A landscape with many valleys, sampled at points; each row gives a point and its height.
A ball rolls from a point to the lowest of its 2 nearest points, and stops where none of them is lower. Distance is the straight distance between rows; heights are no part of it.
J689 (h 368): -5 -17 4 6 13 6 -32 16 -19 14 13 22 33 4 -10 16 4 -6 4 -14 25 3 30
J710 (h 415): -24 -2 -25 -14 -6 1 -47 -3 7 16 12 27 21 16 12 12 1 -8 -15 -5 42 -21 42
J300 (h 589): 2 15 7 4 2 -6 17 -38 10 -23 -6 12 30 2 -29 2 -10 -1 -4 -4 2 -8 -2
J563 (h 343): -8 -4 0 -1 -2 -6 -22 3 -14 -3 13 33 39 11 -21 15 3 -3 10 -24 10 2 9
J794 (h 291): -20 -6 -2 -26 3 4 -30 17 3 21 -22 -15 -37 4 13 -9 13 8 -1 15 8 -1 10
J341 (h 397): 11 0 -17 -32 6 -17 9 -8 -21 -5 -20 -24 -19 -34 22 -20 -28 5 25 38 -28 4 -11
J830 (h 85): 17 -5 3 18 -2 4 8 12 0 0 -1 1 -6 -6 6 1 5 5 -4 -2 -4 3 -7
J282 (h 146): 21 6 2 43 11 4 38 0 7 0 30 4 -18 -13 -1 12 24 8 -6 -8 -29 7 -19
J589 (h 112): 11 -2 -11 -17 -24 -2 13 -11 7 -16 -6 -5 12 -19 3 -13 -24 -4 9 11 -6 0 -8
J946 (h 612): 12 -12 -2 32 -11 -9 -5 20 -22 6 39 27 13 3 -6 10 19 -6 7 -24 0 13 10
J269 (h 300): -12 -1 -33 -16 -11 -8 -31 -1 6 4 -27 17 -4 17 18 1 -3 -6 -11 9 21 -11 7
J526 (h 162): 8 -2 -6 -19 -33 -4 1 -13 -2 -41 18 -10 13 -14 -15 -15 -22 -16 13 8 3 -8 -13
J230 (h 63): -24 -5 7 1 7 -7 0 -2 -7 9 3 26 9 29 24 15 2 18 -14 -17 16 4 -2
J112 (h 344): 11 14 -2 0 -43 -11 30 -25 7 -11 9 -2 19 4 6 -9 -10 -14 -3 -5 12 -26 -13
J717 (h 522): 3 -11 13 18 15 3 -21 28 -31 10 20 -2 -18 3 0 6 32 10 -3 -19 -10 11 2
J931 (h 202): 4 -3 18 12 -16 -9 -9 3 -15 13 8 -5 -7 -2 -7 4 33 -3 -1 -7 30 -6 20
J84 (h 282): -7 0 -7 -21 6 8 8 -4 8 -5 -2 -5 -13 -26 14 -10 -25 19 8 17 -3 29 -5
J2 (h 369): -4 2 -18 -37 6 -13 27 -23 -6 -8 -8 -25 -9 -28 28 -11 -38 3 24 40 -1 8 -3
J815 (h 560): -18 -1 -6 -11 12 6 -1 -9 19 0 2 27 13 4 9 4 -28 14 -12 -5 0 24 1
J399 (h 544): 14 8 5 33 -10 -14 44 -27 22 -12 31 -5 21 7 -19 10 9 -19 9 -4 -19 -5 -20
J454 (h 494): 11 19 8 -1 14 4 -16 -1 -8 -7 -21 -25 -27 5 -30 -15 10 3 1 3 -24 6 -12
J424 (h 363): 11 -18 -15 -17 8 19 6 15 11 1 -14 -21 4 -19 18 -14 -38 2 11 19 -23 6 -3
J851 (h 227): -6 -10 -9 -22 -2 18 -10 10 14 6 -45 -15 -8 3 5 -19 -19 -17 10 31 10 -18 15
J70 (h 169): -2 -3 -1 -18 -17 3 -3 5 0 4 -22 -14 -5 -15 2 -17 -12 1 6 18 5 -6 5
J241 (h 467): 29 -12 4 3 -8 20 4 25 -2 16 -25 -34 -14 2 -3 -15 -9 -8 1 17 -7 -22 -3
J49 (h 630): -15 9 15 -19 16 7 4 -33 18 -20 -6 25 24 6 -23 -1 -25 4 -6 5 14 -2 4
J189 (h 228): -7 4 7 25 0 -27 15 8 -19 -12 21 15 13 26 -25 9 19 -9 26 -24 -22 8 -6
J78 (h 396): -4 -9 -4 -15 -18 -1 -31 -3 -2 -27 1 1 23 -8 -25 -14 -6 -16 4 -7 16 -23 9
J859 (h 123): 21 -1 -2 36 -13 -1 32 0 9 2 21 6 -1 -6 6 5 13 -1 -1 -2 -12 5 -11
J406 (h 366): 16 26 -16 2 -35 -23 43 -31 12 -13 11 -5 8 -17 4 -4 -6 -12 6 5 -10 -16 -19
J332 (h 173): -4 -2 7 8 11 -5 36 -4 13 11 -11 -20 -5 9 42 11 7 15 -18 -3 -1 -10 -24
J653 (h 355): -21 8 -30 -23 -14 -5 -37 -17 8 -3 -9 29 9 16 3 3 0 -9 -14 -6 27 -20 23
J418 (h 302): -33 2 -9 -20 8 3 -35 -13 20 12 -8 20 -21 1 -7 -4 6 5 0 17 31 9 25
J877 (h 314): 6 1 -5 -13 -45 -10 6 -10 -1 -12 -2 2 10 -8 3 -7 -11 -16 0 -3 24 -31 6
J434 (h 604): -2 -7 18 22 11 -12 4 7 -35 11 28 34 20 8 -3 25 19 2 10 -29 8 14 11
J38 (h 644): -24 2 -33 -53 -10 6 -7 -11 14 2 -17 9 -5 -11 23 -14 -53 -9 19 28 10 5 25
J904 (h 271): -15 12 -7 -32 -41 -3 6 -8 7 10 -5 3 0 -2 25 -8 -14 -2 -4 2 36 -27 13
J278 (h 495): 29 -10 27 16 15 31 7 22 -19 29 22 -33 -27 14 -3 6 4 -1 -24 -8 -28 -5 -8
J80 (h 342): -22 -10 -13 -13 12 7 -39 24 9 31 -12 -13 -30 0 16 -5 21 -3 -7 11 30 -6 33
J894 (h 552): 16 5 -27 -4 -6 -17 21 -12 10 -31 4 -19 3 -20 3 -1 -20 -6 13 6 -37 13 -27
J484 (h 353): 6 -5 7 -7 -10 1 -32 10 -6 -21 2 -14 8 -8 -37 -13 8 -10 14 0 -3 -4 -3
J90 (h 452): 34 -9 2 0 -14 19 -9 29 -17 23 -5 -30 -27 -1 -3 -12 4 -9 -1 2 -24 -12 -7
J728 (h 418): 8 -6 -19 -21 -2 -7 -6 16 -12 2 -11 -13 -25 -33 14 -20 -13 8 19 18 -30 4 -12
J48 (h 521): -13 -4 -5 -1 36 5 0 -10 17 -8 -10 22 7 15 8 14 -7 22 -13 2 -15 23 -18
J119 (h 247): -10 -3 -3 -14 3 -2 -11 11 -7 13 -33 -18 -33 12 21 -7 11 9 -6 13 -5 -10 -11
J918 (h 395): -15 -11 -5 8 26 10 -38 18 -10 29 -8 9 -35 9 29 10 25 -2 -19 11 20 -6 34
J737 (h 209): -5 1 1 -5 4 -5 23 7 1 13 -30 -16 -23 5 34 0 1 10 -8 14 1 -12 -16
J727 (h 444): -25 -15 -3 3 6 -6 -37 16 -15 18 1 14 -5 14 26 14 23 2 -13 -6 20 4 21
J985 (h 212): -2 -8 16 -12 -26 -7 10 -16 2 -29 30 2 34 6 -17 -12 -13 -14 11 -12 4 -7 -13
J493 (h 156): 6 7 -2 12 -27 -8 -10 3 -6 16 2 7 -8 -15 15 1 22 6 -7 -6 28 2 16
J357 (h 580): 11 3 -1 16 -25 -8 -2 9 0 -18 24 3 0 -10 -24 -8 6 -7 22 -6 -20 28 -11
J584 (h 87): 2 27 -15 1 -34 -8 -6 -11 0 4 9 27 -4 -21 -5 -3 9 5 -6 -12 27 -6 18
J548 (h 206): 9 -13 10 17 9 17 -24 26 -14 17 7 4 -5 -8 4 5 14 0 -6 -4 19 10 35
J315 (h 518): 32 5 23 34 21 19 25 -2 8 11 20 -21 5 5 -27 6 11 -5 -3 -2 -32 1 -19
J23 (h 595): 6 -2 -9 29 -24 -11 -18 31 -14 -2 26 10 1 -9 -20 2 17 -5 12 -19 -8 20 8
J150 (h 225): -16 13 -2 -18 -9 0 -27 -18 12 -6 -4 19 -4 -20 -16 -10 -5 5 -3 5 25 5 16
J559 (h 52): -10 0 27 5 4 -19 -1 -4 -25 -2 4 9 13 21 -28 10 28 -3 11 -13 19 -13 -2
J318 (h 288): 10 -14 4 18 32 10 -38 19 -26 18 9 16 13 -2 -1 20 21 -7 0 -7 17 6 41
J784 (h 482): -3 7 3 7 37 -3 11 -12 14 -8 -19 -2 7 4 0 14 0 11 -9 1 -22 9 -25
J920 (h 331): 2 -16 -7 2 14 26 14 23 19 12 -24 -12 -6 -1 23 -3 -24 3 -8 14 -10 -2 -1
J755 (h 308): 6 4 1 5 10 7 -9 -4 3 -11 -27 4 14 16 -18 -1 1 -5 -4 2 -2 -10 -1
J331 (h 421): -9 -8 27 5 29 20 10 7 10 15 -17 -10 10 23 -4 0 1 -2 -12 7 17 -5 12
J227 (h 508): 35 8 21 37 19 23 20 11 -10 21 33 -19 -22 5 -17 8 21 -3 -10 -11 -33 -5 -11
J986 (h 451): 10 -6 31 20 27 10 20 8 -2 18 -9 -20 3 24 5 5 12 4 -14 -5 5 -8 -6
J848 (h 194): -3 3 15 21 -12 -24 23 1 -11 -6 21 3 10 16 -5 9 18 -1 6 -20 -15 5 -23
J596 (h 520): 21 12 -1 7 18 6 9 2 4 -7 -11 -26 -21 -7 -7 -4 4 9 -7 7 -35 1 -24
J361 (h 483): -15 2 -1 14 4 -16 -21 14 -23 -1 -1 20 -5 17 10 14 31 1 -7 -17 4 4 5
J345 (h 370): -25 0 15 -7 23 8 -20 -16 5 12 -18 9 -15 13 -5 -4 7 7 -5 12 16 13 11
J37 (h 387): 16 22 -25 7 -9 -23 43 -29 22 -6 -4 -12 4 -22 17 6 -3 1 0 8 -20 -7 -29
J408 (h 459): -13 11 10 -2 16 -5 -33 6 -18 -2 -11 -2 -23 8 -25 0 26 5 -2 -7 -18 15 -10
J572 (h 141): -11 -2 30 -1 -12 -14 5 -7 -10 10 11 0 13 8 -4 1 19 -1 0 -10 40 -13 9
J521 (h 326): -11 -4 -6 -41 6 6 18 -9 10 -9 -7 -16 -2 -29 21 -9 -47 3 16 24 3 29 10
J55 (h 312): 7 6 9 -4 -5 -11 -1 -7 -6 -39 4 -16 3 0 -42 -14 3 -14 18 2 -24 9 -10
J115 (h 285): 1 -13 -14 -3 12 30 2 14 23 19 -37 6 -1 4 19 -3 -22 -9 -5 22 13 -12 23
J665 (h 622): -26 -1 -20 -46 -6 14 -3 -15 19 -5 -16 12 10 16 19 -6 -50 -11 -3 15 16 0 13
J954 (h 171): 24 -12 3 34 13 25 23 16 -2 7 28 2 -22 -21 18 3 12 17 -11 -10 -22 7 -5
J165 (h 241): 7 3 -3 7 12 8 19 -3 15 -7 6 -8 -15 -31 3 -2 -12 22 -5 8 -17 28 -12
J932 (h 596): -29 -11 -13 -27 -1 16 -13 -1 25 5 -7 21 12 18 13 2 -36 -1 -7 3 17 12 16
J75 (h 475): 14 -4 25 5 20 22 2 16 -9 17 -8 -41 -14 20 -2 -2 -2 0 -14 -1 -10 -10 -11
J766 (h 126): -16 -6 6 2 12 -13 15 0 -4 3 -10 4 1 26 29 16 10 14 -16 -8 4 2 -21
J783 (h 547): 0 -17 29 13 29 16 5 23 -13 12 22 1 -9 2 5 7 13 20 -3 -13 -4 20 -3
J718 (h 205): 13 -10 8 19 28 24 26 10 22 6 12 -7 -6 -26 14 6 -6 21 -9 2 -17 16 -9
J96 (h 367): 0 -6 12 10 21 8 -9 -7 -4 7 -16 17 18 21 -13 8 6 -3 -5 -3 19 -9 16
J320 (h 408): -17 4 -16 -32 -22 -5 -31 -20 7 -25 -4 19 16 4 -11 -6 -15 -13 -9 0 21 -29 8
J911 (h 270): -1 15 10 17 5 -13 3 2 -9 -20 4 -3 6 17 -41 2 14 -6 15 -16 -30 7 -16
J342 (h 138): -23 4 15 -8 -11 -25 0 -4 -15 -14 9 5 14 20 -14 1 17 4 7 -20 2 2 -16
J612 (h 140): 7 -14 0 9 -3 21 -1 25 0 19 -1 -1 -12 -12 16 -1 1 9 -6 0 7 6 17
J961 (h 155): -17 1 2 -5 -3 -3 -14 -7 -13 12 8 29 21 18 19 16 3 4 -10 -18 37 -3 23
J239 (h 442): 13 11 -19 13 38 -13 24 -13 26 -15 -4 -17 8 -11 0 16 -1 3 -8 -6 -43 6 -28
J816 (h 273): -13 -7 11 -13 -8 -7 -10 -9 -5 -24 17 23 41 14 -26 0 -12 -6 10 -20 4 -6 -2
J232 (h 530): 23 10 22 26 2 -4 24 -8 8 -8 15 -14 5 5 -28 -2 17 -13 10 1 -12 -4 -14
J124 (h 569): 13 13 -16 11 -28 -17 17 -16 4 -30 17 -6 2 -16 -20 -9 -11 -12 23 2 -23 12 -11
J372 (h 420): -16 5 23 0 32 4 -21 -3 -5 2 -8 11 -19 6 -22 4 20 16 -3 -3 -1 19 3
J161 (h 410): 19 16 -35 14 14 -17 35 -13 26 -8 -3 -22 -8 -29 16 15 -2 5 -3 4 -43 -8 -27
J385 (h 561): 9 19 7 15 -7 -15 36 -37 13 -23 21 7 33 9 -28 8 -4 -9 4 -16 -9 -13 -14
J937 (h 226): -12 2 -7 -8 -27 1 -9 1 1 12 1 11 13 14 22 -1 -7 -10 -9 -13 36 -13 16
J67 (h 243): 4 -5 -15 -3 -5 8 -32 5 6 -2 -29 7 1 8 -4 -3 1 -7 -3 12 12 -15 9
J12 (h 537): 20 10 -12 7 -6 -15 22 1 0 -13 0 -26 -16 -15 -5 -5 1 -6 11 9 -43 5 -27
J927 (h 574): -14 -9 18 12 10 1 -7 13 -18 15 24 23 6 -3 8 12 13 18 -5 -18 15 26 11
J174 (h 157): -11 28 -10 -21 -30 -8 -4 -28 8 -8 7 21 -2 -20 -1 -11 -16 10 0 -7 27 0 14
J294 (h 210): 3 -1 -1 -13 -17 -7 19 -2 -4 3 -25 -23 -11 -2 18 -14 -5 -2 8 21 3 -23 -12
J619 (h 437): 18 -10 -3 -6 -17 4 -9 28 -12 8 5 -23 -19 -18 -2 -15 -1 0 12 8 -25 4 -12

For each start below, name the point where the ball stops.
J665 -> J230
J357 -> J584
J37 -> J230
J300 -> J67
J78 -> J559
J90 -> J830

Call two points neighbours if one is among the 2 nearest of the other. Go from one point of each pair to the other, from neighbour to neighbour, staying as low as possible. Name the highest point that can't be avoided.
J830 / J559 -> J710
J559 / J67 -> J320
J230 / J589 -> J294
J559 / J584 -> J931
J589 / J830 -> J424

For each start below, name every point that the ball comes to, in order.
J241 -> J90, J619, J728, J341, J2, J521, J84, J165, J718, J954, J282, J859, J830
J49 -> J815, J48, J784, J239, J161, J37, J406, J112, J877, J904, J937, J961, J230
J946 -> J23, J357, J124, J894, J12, J596, J454, J408, J372, J345, J418, J150, J174, J584
